Each row is a point on a tangle of strands that fork and nearly touch. The rows are in no order.
Points whose rows are less than 128 apart are linked; no others are. Some points are linked to none.
Renup: [19,29,9,-13,0,41,33,-47,1,59,13,71,-48,25,16,-32,-3,5,4,0,-36,37,48]
dum: [-16,-47,-15,5,-36,-26,77,-51,-18,45,28,35,26,-44,-57,-30,-21,62,-17,26,-22,44,66]
Zek: [12,-28,27,-7,0,20,-12,-73,42,-78,50,15,-16,51,-5,-27,91,27,-15,12,-17,-31,3]
Bezi: [-31,-23,64,-2,29,95,-42,10,63,-47,7,-52,1,0,-35,30,1,-38,13,-55,-1,42,-61]
bim: [-42,-60,-23,-10,-43,-17,1,-29,-2,-25,-4,-12,43,-29,23,-51,12,32,-26,-8,-53,-19,-20]
sabad: [-16,9,54,-7,31,62,-36,1,61,-35,-9,-46,-25,0,-18,55,-3,-48,29,-5,42,-10,-18]
kat: [7,69,7,-36,28,30,-43,-25,16,52,32,-50,22,39,16,44,31,-17,9,43,25,-15,-27]
Pibed: [-72,-8,11,28,-14,-6,3,-9,12,35,-28,-52,41,-11,-28,-37,-37,-25,-30,-31,-8,-16,12]
bor: [24,18,27,22,16,-24,17,-15,-4,10,26,35,-52,18,34,-22,-62,11,-4,-46,25,-10,-37]
Nez: [47,34,-3,24,-9,-32,-21,40,-28,24,3,37,-4,-19,-3,40,17,12,-34,47,31,7,-33]
zeto: [30,72,-1,-12,4,-2,-30,12,-11,52,3,7,-18,33,23,-19,-10,-21,-7,-9,-26,46,-4]
Sikam: [7,0,7,-8,9,32,-3,-76,5,-12,52,14,2,71,19,-26,53,43,-27,14,6,6,-14]
ketel: [-4,-58,43,37,-22,32,17,16,29,-58,-24,41,-7,5,-29,22,-20,28,-10,-21,-4,-34,-3]
Dad: [11,-13,-37,-8,-38,-7,-8,-6,-41,6,-9,30,4,-13,4,-26,17,21,-24,-12,-49,84,-9]
fiz: [31,-37,33,-42,-24,3,9,-9,-19,5,33,11,5,65,-4,29,5,29,32,18,-15,2,-32]
Kis: [-42,34,-17,37,-10,-63,6,-17,-23,45,-21,-30,30,-41,-24,-71,-23,-11,-54,-13,0,-4,14]
sul: [9,-37,27,-12,-16,1,-20,-30,35,-75,-2,19,-19,30,-32,25,87,9,3,37,-11,-28,27]
kod: [12,-50,25,-19,-1,11,-12,22,-3,-41,-21,-33,52,62,-38,10,-9,38,48,-3,8,-9,29]
lapor: [-33,39,50,-38,35,41,-50,-24,47,17,22,-57,-11,22,1,41,13,-47,28,16,9,-5,-44]
Gupa: [45,-5,8,-28,-36,-9,0,-14,21,-66,8,53,-42,-18,-4,53,82,26,-25,43,-9,-23,31]
losa: [42,55,-31,45,47,-61,-19,81,-18,47,23,-28,25,-38,11,-12,-42,-16,2,6,47,-10,-65]
toz: [-25,13,52,-41,20,47,-17,-34,77,13,19,-45,-4,58,-20,7,4,-19,34,6,-14,-34,26]
fevuf: [-3,-36,40,11,15,40,-43,21,12,-50,0,-40,63,41,-50,8,0,10,11,-18,12,23,-20]
sog: [-33,50,21,33,23,17,-18,2,-4,16,19,3,13,-33,28,18,12,10,-53,10,50,-12,-35]
sib: [14,-62,-14,-22,-48,-10,26,-14,-2,-1,-34,16,-12,-11,-35,18,-4,9,27,26,-32,21,97]
tev: [-30,-80,11,-14,-25,44,35,17,12,-35,-25,28,-17,-8,-6,38,38,16,33,24,-24,0,70]
kege: [27,-3,-42,11,5,-43,-58,11,-19,-40,21,-86,56,-2,-7,7,-22,-4,-15,-13,43,-32,-85]
Sal: [52,49,-18,-12,36,-44,-4,56,-32,34,23,-28,7,1,26,14,-53,14,36,4,63,-15,-27]
nit: [33,42,30,-48,26,53,5,11,-2,3,38,18,-32,27,46,23,22,26,22,-16,55,23,-6]
guk: [-32,8,-4,-48,17,53,21,25,29,-18,-20,-29,-54,-20,20,30,-21,-68,74,-50,-39,-4,-8]
zupil: [-61,-33,5,-5,-7,44,2,-38,-15,2,-21,22,-26,64,-3,37,47,-28,26,41,-24,47,34]
Nug: [-73,-36,-8,-3,-14,86,-10,19,-3,-8,-29,-20,9,-30,18,-16,-3,-22,-2,-57,-33,33,3]
kezar: [-29,-5,58,-13,26,52,-25,-42,58,-17,46,-25,45,73,-35,-22,29,19,13,15,6,-34,36]
binin: [-13,24,-20,26,40,-46,76,-39,-49,29,5,23,75,-27,-11,-37,11,59,-64,27,57,13,16]
manu: [11,25,-4,18,2,-16,14,53,-11,60,-40,43,-67,-14,11,-4,-61,-41,24,-25,-25,15,4]
Nodob: [-12,7,22,-17,-4,-36,-13,1,0,22,6,-9,-14,-9,24,38,8,4,8,61,9,-55,-15]
Rigal: [48,7,-13,-12,-10,-48,-50,1,4,-43,-6,-26,-37,5,16,2,-3,-6,14,-5,33,-37,-19]
Kovim: [11,-27,4,-9,11,-18,27,13,-32,4,-5,-50,92,26,-31,7,-31,50,17,11,51,-32,20]
Kevol: [9,-20,-18,-9,-33,-59,-2,-10,-3,2,8,-1,-6,-41,-8,41,42,14,-7,96,13,-42,21]
vazi: [22,19,37,-2,1,29,47,-48,22,21,36,63,-59,54,14,-11,-25,14,1,-23,6,4,-5]
rop: [8,-2,-3,1,-21,-30,-48,20,36,-52,-23,-62,-50,-20,6,14,-12,-51,24,-46,4,-68,-13]
Bepuv: [19,0,-19,6,17,-5,25,-63,-21,3,56,5,66,54,1,-50,14,60,-28,8,26,-9,-8]
tos: [-52,-42,2,-18,-14,33,31,-36,-30,37,11,28,16,22,10,3,10,14,17,40,-64,44,10]
legi: [1,18,69,-37,8,93,5,14,30,2,28,7,8,21,0,50,19,23,-5,-14,20,2,-12]
gad: [-18,-11,-9,-18,-14,17,46,-7,-15,71,0,34,7,-5,18,-29,-18,29,17,13,-39,33,57]
tef: [-74,-70,16,9,28,38,19,-68,0,-8,-2,23,-33,72,-30,13,55,-27,72,53,-34,5,22]
vilef: [-26,-33,22,-24,1,20,-21,-7,75,-71,-13,-46,-19,-29,19,4,3,-36,30,-35,-20,-72,-5]
paz: [15,75,-30,-22,38,-8,-25,-12,-20,63,33,-16,23,36,41,-1,10,4,4,29,13,25,-30]
tego: [28,33,-5,1,0,-37,-16,74,-53,20,-19,-10,-13,-29,31,46,-23,-13,11,14,54,18,-17]
Ros: [-5,19,-39,16,23,-37,37,19,-42,31,-2,-48,100,-31,-15,-27,-25,35,-14,4,36,-21,-8]
dul: [-11,53,-60,43,50,-76,5,60,-70,44,11,-29,60,-42,16,-56,3,-24,-41,6,11,36,-44]
Sume: [1,-26,1,-15,-26,-34,10,-42,-5,6,-5,0,-20,11,-18,22,16,12,6,65,22,-3,81]
vodit: [15,86,-96,66,66,-70,-1,0,-28,24,11,-39,81,-33,-8,-7,3,-10,-27,11,70,-34,-45]
Vogu: [33,69,-60,56,66,-75,10,28,-43,58,18,-25,71,-17,-9,-40,-28,-8,-13,-1,30,0,-71]
Dunon: [0,-52,-7,48,-2,46,30,-5,24,-35,-42,52,-40,18,-45,12,-63,-24,3,-42,4,-23,27]
vep: [37,-33,-5,-21,-31,-24,27,-19,-24,20,36,29,11,11,-17,-1,2,44,-12,44,-34,7,-17]
git: [22,23,-5,16,12,-37,17,-21,-17,11,19,9,54,-6,-7,-37,-13,48,-47,11,30,-21,-11]
bisi: [-23,-54,0,-3,-25,-7,-10,-16,38,-39,-16,-22,1,-28,17,-25,-10,7,13,-20,-50,-49,10]
suz: [17,21,-69,24,9,-86,-4,30,-52,22,13,9,20,-63,37,-41,7,7,-15,39,-25,43,-41]
Vago: [45,2,-53,10,-12,-68,12,-5,-43,2,23,46,12,-44,-2,-51,0,38,-43,15,-19,53,-19]
ninek: [-53,-60,52,4,18,54,6,-34,31,-16,9,11,7,69,-43,-3,35,7,59,26,-21,-15,60]
fitam: [5,-26,-10,34,-1,-3,39,-18,-11,-8,-28,40,-31,2,-5,-27,-75,8,-1,-61,30,7,9]
pero: [50,11,22,-42,3,37,0,24,-2,-36,-15,31,-50,37,25,41,1,16,24,-32,18,22,17]
Befef: [-59,-1,-38,-6,-2,56,1,17,-13,7,-23,18,-27,-51,74,-27,2,-31,4,-44,-41,35,0]
Bevud: [-7,38,-4,-47,3,44,26,19,43,-60,-30,-13,-59,5,13,26,0,-102,41,-68,-53,16,-54]
Gutek: [23,17,-1,28,-48,-46,-28,34,-14,65,-43,9,-37,-10,-29,-15,-26,-51,-20,-27,-50,12,3]
Kimez: [63,77,1,-17,-2,-3,-40,53,10,8,-9,-13,-47,2,22,1,-22,-54,6,-66,-24,24,-15]
lumon: [-65,-86,-8,-3,-8,87,-9,18,0,-51,-43,8,5,-9,0,19,15,-20,27,-17,-30,22,31]
Bagop: [-18,-7,54,28,2,21,-20,-22,36,-24,19,-5,33,3,-5,7,1,35,-65,-6,41,-33,-22]
Vab: [12,21,-1,38,-47,-68,-33,-12,-1,39,-30,-10,2,-18,-46,-13,-13,-15,-57,12,-27,-9,11]
zofut: [10,4,-31,21,10,-34,-49,-1,0,-41,-12,-51,20,-11,9,-7,-7,-3,-29,-21,50,-15,-8]
Duna: [28,-47,-7,15,-42,-71,35,-34,1,26,29,30,21,-28,-73,-1,-16,52,-33,63,-26,8,30]
Rofir: [-2,-44,0,18,-6,20,21,-66,16,-37,-6,28,-52,72,-11,-2,-7,-3,14,-2,20,5,42]
fivip: [-64,-25,16,19,-9,5,-5,-9,-9,43,-37,-27,8,3,-31,6,-35,-11,6,21,15,-16,40]
rol: [-13,28,-15,-30,-1,44,26,61,-2,0,-11,49,-48,-66,71,-3,19,-33,23,-34,-66,22,-19]
nol: [-7,-9,-17,14,-9,-47,61,-43,-37,14,-2,39,17,-53,-11,-53,5,57,-45,20,25,43,69]
tokuz: [23,-40,32,14,-25,-7,1,9,13,-38,-2,11,23,-17,-25,23,19,52,-26,22,33,-57,1]
dobu: [62,36,-39,-5,15,-51,-16,33,0,-5,-13,-14,7,-37,36,-57,-25,25,9,-6,26,-16,65]
kov: [-55,18,-29,-2,21,32,-6,-4,40,13,-22,-18,-76,-36,36,12,-36,-88,39,-32,-3,-36,-2]
Rovef: [-7,56,5,40,15,-32,-18,33,-44,57,-2,7,29,-14,-6,3,-2,-12,-70,14,35,14,-42]
Vinit: [43,7,15,-39,-5,56,48,39,31,-54,-17,52,-62,17,9,42,12,-27,38,-52,-19,-3,1]
Dugi: [-43,17,17,2,5,-13,-12,-13,17,21,-10,-26,-30,-15,28,13,-30,-32,18,7,15,-33,-8]
von: [-3,-5,-26,14,-46,-3,-25,48,-43,9,-8,9,59,-35,-12,-18,25,15,-68,6,-34,40,-26]
nobi: [61,-6,-38,-15,-38,-59,-30,32,-9,-19,-28,-2,-42,-34,11,6,3,-22,5,-3,-19,-16,19]
mome: [-52,-60,38,22,-7,59,-49,45,7,-61,-7,-53,31,-1,-30,40,21,-32,-2,-33,-8,40,-61]
nem: [72,55,-32,8,1,-42,-28,70,-14,-3,-15,7,-26,-32,41,-29,-4,-21,3,-34,-9,20,16]
vami: [13,23,-10,-49,-2,47,72,17,2,-13,-4,72,-68,-7,42,22,22,-18,56,-24,-62,16,9]

A fork is a point with three links, a tip a point with one. Leave the first point through the second and follow the links. Name the first fork or tip that comes.
gad; Renup: Vogu
ketel; Dunon: lapor
lapor; sabad: git
nit; pero: Dugi
Dugi; Nodob: legi

A fork is a point with three links. Follow the links from the first point to the second and name the forks in between, in order.
vodit; Bezi: Vogu > lapor
Kovim; dobu: lapor > nem
toz; git: lapor
legi; kov: Dugi
Ros; vilef: lapor > nem > Rigal
Zek; bor: git > lapor

Follow the links from the first point to the second, and from the first to the third. Name the last point that the two ways share.
vilef; vep; vazi: lapor
Rigal; Bezi; gad: lapor
Gupa; nobi; vep: git
